Points, in no order, along strands that fork, close into loops and pass close to each other.
(in the rows, 128 means zero)
Two points are linked if the straight distance between their rows is under 110. Some points are linked to none.
z277: [147  87 127 151 108  96 155 157 153 119 129 158 138 142 145 115 127  84
 110 119 161 116 136 115 148 131 138 119 102]
z360: [104  81 173 125 111  72 171 161 171 132 140 187 108 118 155 144 122 124
 118 104 186 121 116 111  99 155 108 132 130]
z255: [141 116 171 197 105  65 156 117 163  78 129 150 107 122 158 109 137 150
  94 113 172 117 111 116 115 107 127 133 150]
z432: [159 131 142 132 121 166 158 107 105 104 134 155 118 165 123 141 121 108
  80 144  69 162 198 105  89  81 171 154 108]
z932: [158 186 102  94 146 170  74 107 110 156 120  63 170 165  90 117  83 117
 160 115  69 137 159 126 156 106 160 148 121]
z491: [127 126 125  89 154 155 117 182  84 137 168 177  87 102 103 148  95 167
 137 125 138 183 128 124 130 138 112 172 132]
z577: [ 92  93 170 140  91  60 165 146 202 145 133 178  88 120 159 130 103 129
 116 102 188 108 110  87  62 161  88 121 114]
z843: [101 142 161 160 147  79 173  84 158 127 109 120 139  90 168 108 210 114
  92 125 162  94  53 164  93 145 104 100 132]
z415: [173 143 151 154 124 154 139 101 117  81 128 136 104 158 121 130 107 116
  83 126  49 143 159 119 100  82 148 146 118]
z756: [103 127 153 124 175  93 175 139 130  71 138 134 101  75  76 147 130 191
 117 109 149 142  89 169 120 134 123 178 149]
z708: [123 137 125 114 165 138 115  92  83 141 102  55 151  94  74 173 124 177
 124 132  92 149 109 163 135 125 149 133 161]
z116: [ 89 128 185 167 148  64 185 111 175 124 123 130 114  75 146  99 189 150
 102 118 180 106  59 142  69 127 103 106 144]
z957: [ 69 128 116 154 115  84 138 140 197 132 128 106 111 104 140 102 105 124
 143 124 167  80  75 115  66 169  62 106 110]
z689: [167 169 111 138 123 127  80 168 186 122 156 159 135 177 186  85 119 105
 165 128 154 103 142 115 171 102  93 130 111]
z225: [148 144 148 162 152 141 130 125 123  67 147 119  81 113  98 135  97 180
  99 135  87 152 128 139 113  95 138 147 160]
z418: [130 205  61 131  87 109  71 118 205 102  94 137 119 153 171  65 134  98
 183 107 170 120 121 126 146 199  85 135 116]
z272: [118  96 114  73 153 157 142 176  82 148 148 155 122 121  96 142 104 136
 130 136 124 163 153 143 143 121 142 164 111]
z503: [113 135 130 165 144 100 130 134 167  68 133 100 112 117 118 116 110 144
 120 126 143 113 103 136 137 131 116 122 139]
z842: [ 68 116 163 112 171  94 179 152 150 105 142 154 105  76  99 138 138 168
 123 114 181 122  63 182  98 160 103 151 162]
z87: [144 160 127 132 148 217  81 112  81 148 135 102 110 150 132 138 131 147
 120 165  59 153 172 119 117  97 135 113 137]
z336: [134 127 149 161  75  77 124 141 197 142 129 166 127 160 195  95 129  99
 150 121 199 120 130  71 101 146  77 110  95]
z376: [164 216  97 117 138 179  47  85 103 161 104  72 162 172  98 122  91 122
 193 121  61 149 135 130 162 122 153 148 159]
z913: [ 47  99 156 113 135 111 169 140 179 154 124 155 108  76 149 142 136 138
 133 109 151  86  52 121  32 183  80  94 118]
z536: [ 69 106  92 108 113 110 123 146 162 155 124 122 145 135 163 120 118  94
 172 116 150  83 109 112 126 170  89 111  94]
z963: [119 136 112  91 181 163 108 117  73 159 100  63 136 109  63 181  94 170
 128 119 100 180 131 140 135 126 149 141 151]
z21: [ 53 100 170 111 152  98 191 154 181 135 124 144 104  73 130 140 141 150
 125 107 163 100  50 157  59 177  89 127 135]
z881: [158 147 125 156 124 115 122  76 129  57 115  91 148 155  98 138 110 112
 105 118  61 124 128 140 150 113 142 151 120]
z694: [162 134 153 187 100 123 135  58 109  52 118 129 130 173 131 137 131 115
  86 131  68 125 134 133 125  89 131 142 130]
z99: [156 146 129 144  98  98 106 160 189 123 143 169 128 175 198  87 122 111
 144 117 172 116 133  89 139 117  95 115 108]
z896: [132 123 163 176 138  80 156 143 147  70 143 138  97 112 128 123 114 164
  97 127 146 124 118 126 133 117 131 133 145]
z472: [125 108 196 144 111  63 180 117 148 144 133 172 113 107 170 130 180 139
  98 135 179 125 102 122 103 122 140  83 151]
z386: [151  87 112 103 102 146 184 103  90 125 136 131 172 126  76 122 138  92
  98 144 132 106 162 149 144  86 164 135 104]
z274: [119 161  97 171 104  81 109 120 201  93 117 114 121 127 164  69 123 106
 131 121 173 102 112 108 126 167  79 116 114]
z215: [114  85 109  72 155 152 148 158  81 159 127 118 153 106  85 157 123 126
 132 135 132 141 128 148 145 136 136 152 110]
z527: [143 157 113 120 112 191 108  61  72 141 119  75 161 155  90 142 135 102
 133 146  49 142 174 143 133 120 154 130 127]
z571: [173 129 138 155 117 122 125 137 140  99 144 160 123 148 155 110 129 122
 101 134 130 124 144 102 149 105 133 123 128]
z423: [141 115 105 118 108 172 142  86  73 131 126 107 173 132  97 125 149  94
 113 155  86 118 161 146 150 104 174 123 115]
z292: [131 166 111  77 175 178  78 134 103 170 105  70 149 150  73 130  62 143
 148 114  87 181 161 124 131  99 148 158 117]
z860: [144 154 133 142 161 194  83 149 111 132 137 119  92 136 132 130 110 173
 133 154  80 156 150 121 117  89 132 119 157]
z525: [155 205  96 137 128 152  43  92 102 154 113  62 149 156  97 138 105 148
 181 136  80 141 117 130 168 137 144 115 174]
z148: [144 144 119 112 150 111 143  98 116  79 108  88 144 123  66 139  91 118
  97 106  67 138 137 141 140 105 162 173 106]
z532: [149 159 139 170 143 171  85 126 123  88 141  89  82 136 110 137 108 181
 124 148  68 138 126 138 117 102 125 115 171]
z748: [127  98 146 129 128 118 148 110 101 149 129 133 146 100 159 128 208 110
 112 154 145 112 109 145 150 118 143  73 143]
z184: [121 107 125  85 153 163 105 209  94 168 163 173  86 125 146 152 113 179
 166 129 145 154 143 115 133 117 101 139 135]
z366: [134 126  93 118 133 177  99 110  69 178 120  87 147 124 118 140 157 140
 147 157 104 130 139 149 157 127 148  84 135]
z316: [119 155 118  82 175 194  96 123  81 158 112  78 138 140  78 154  89 166
 128 131  99 199 173 123  97 115 144 150 131]
z628: [141 136 105  99 149 142 127 119 113 111 120  91 156 135  77 129  89 107
 117 125  80 157 165 133 145 111 169 168  97]
z894: [162 204  89 138  83 157  51  79 146  80  78 140 108 169 149 115 147 104
 175 109  91 134 138 163 185 187 128 128 139]
z856: [122 152 110 119 153 214  91  94  67 160 112  57 132 156  97 158 118 145
 123 149  55 170 180 134 107 108 151 127 136]
z934: [140 124 120 145 104 113 125  93 107 129 116 132 156 113 161 116 199  89
 119 141 147 104 116 147 159 149 131  84 118]
z158: [133 158 130 181  90  91 115 101 177 101 109 137 121 114 170  83 167 109
 119 122 179 122  98 107 111 169  78 106 116]
z219: [156 151 107 144 121 195  76 112  73 153 130 115 135 151 166 128 158 134
 139 163  91 138 161 125 161 108 142  95 141]
z673: [162 110 144 122 120 141 179 128  96 116 144 175 117 130 109 147 127 118
  80 135 108 155 192 112 109  81 173 165 118]
z448: [126 118 117 121 160 184 110 118  48 161 122 106 135 105 122 155 160 149
 117 167  96 145 138 149 125 102 154  88 148]
z365: [ 97  88 142 106 125 105 159 197 157 128 152 195  92 131 136 151  98 128
 136 103 169 128 126 108 125 155 108 141 123]
z715: [138  83 191 142  96  49 195 120 152 148 126 192 132 129 156 143 164 118
  79 122 192 125 130 124 119 124 157 122 135]
z512: [118 102 166 144 143 107 149 129 131 139 135 150 116  95 165 136 203 141
 102 147 157 113  82 142 123 124 138  64 155]
z678: [ 68  59 132  94 121 129 151 172 144 148 125 159 135 124 162 151 114 101
 159 105 158  82 118 126 108 169  93 122  98]
z573: [138 163 111 142 148 141  80  84  91 150  97  42 158 111  76 160 111 161
 170 132  80 136  99 150 155 138 153 118 176]
z581: [159  78 175 138  97  58 183 137 141 139 143 197 116 140 148 151 135 138
  85 112 176 140 154  99 130 112 165 146 139]
z564: [108  84  90  66 124 161 140 130  85 181 129  99 174 125  82 135 129 108
 152 140 132 104 145 153 167 128 153 128 108]
z919: [140  67 124  93 121 118 190 143 110 124 137 170 161 124  78 142 119  88
  95 132 148 121 151 142 136 100 162 156 104]
z827: [112 157 151 176 117  85 139  71 161  91 106 114 127  99 161  98 189 116
 101 126 166 111  68 144 116 149 103 103 142]
z109: [113 153 108 171 129  92 103 144 190  91 139  85 120 124 119  97  96 123
 153 118 147  99 102 131 139 159 102 127 128]
z994: [134 139  80 138  77 125 110  92 111 121 101 129 160 132 152  92 178  70
 140 127 158 106 135 141 177 169 127 108 117]
z325: [131 113 119 112 147 168  91 195  98 171 140 129 109 131 148 128 139 161
 154 150 134 130 140 115 144  94 116 108 147]
z807: [142  95 134 135 130 168 144 104  65 150 128 137 145 100 135 158 186 124
 103 168 107 124 130 146 127 100 156  93 142]
z553: [108 112 150 149  75  74 152 133 192 158 131 165 118 128 193 104 122 101
 127 117 182 115 111  76  68 166  67 114  90]
z102: [138 102 110  98 119 159 106 172 102 174 146 133 132 154 164 122 140 119
 160 142 137 113 151 115 168 108 129 115 110]
z265: [142 142  80 118  97 128  91  97 113 139 121  94 165 146 121 114 139  85
 164 124 123 110 136 131 194 159 146 124 114]
z452: [139 161  77 101 125 147  91 108 104 158 114  76 178 153  90 124 110  92
 165 127  96 118 140 124 184 134 167 140 122]
z33: [120 125  92 112 154 123  90 164 159 123 135  97 137 156 116 111  77 117
 156 107 117 117 121 128 166 132 117 139 113]
z816: [129  96 102  86 102 167 130 160  91 162 142 127 175 154 126  98 143  95
 170 141 130 100 155 131 171 106 137 128  93]
z622: [161  98 147 118 122  92 180 127 119 111 149 198 110 122 114 144 129 136
  72 116 137 153 172 104 120  92 171 174 131]
z745: [123 143 147 137 172 132 154 130 100  60 144 134  85  81  64 153 113 190
 102 128 113 174 116 162 117 116 137 183 154]
z83: [ 78 127  75 121  98 108 102 131 180 153 123 109 138 130 176 101 115  93
 191 103 146  82  91  98 107 204  65 119  86]
z621: [179 144 144 129 137 135 120 171 144 113 149 175  92 145 145 122  95 145
 110 140 119 148 164 100 132  82 147 151 143]
z533: [143 109 138 107 143 112 134 200 156 125 156 173  97 146 142 125  93 134
 132 116 144 141 149 105 137 120 120 149 126]
z569: [ 56  77 156 101 115 112 166 174 172 162 126 175 126  94 165 151 119 132
 154 104 162  95  98 106  52 180  81 110 122]

A tip is a point with one link. Name the tips that can be reached along the links from each point below, in the order of the rows.
z994 -> z628, z919, z83
z621 -> z277, z689
z158 -> z255, z116

A fork is a point with three links, a tip a point with one. Leave the first point through the second and follow the links. Name the first fork or tip that comes.
z689; z99 -> z277
z896; z503 -> z116
z21; z842 -> z87
z116; z843 -> z255
z673; z432 -> z628
z881; z694 -> z748
z860; z532 -> z83
z365; z360 -> z689

Name the points in between on the shortest way along the links from the first point to the second, in order.
z689; z571 -> z99 z336 z553 z577 z360 z365 z533 z621
z536; z265 -> z678 z569 z913 z21 z842 z756 z745 z225 z532 z860 z87 z856 z316 z292 z932 z452
z432; z265 -> z673 z622 z581 z715 z472 z512 z748 z934 z994
z116; z896 -> z843 z827 z158 z274 z109 z503
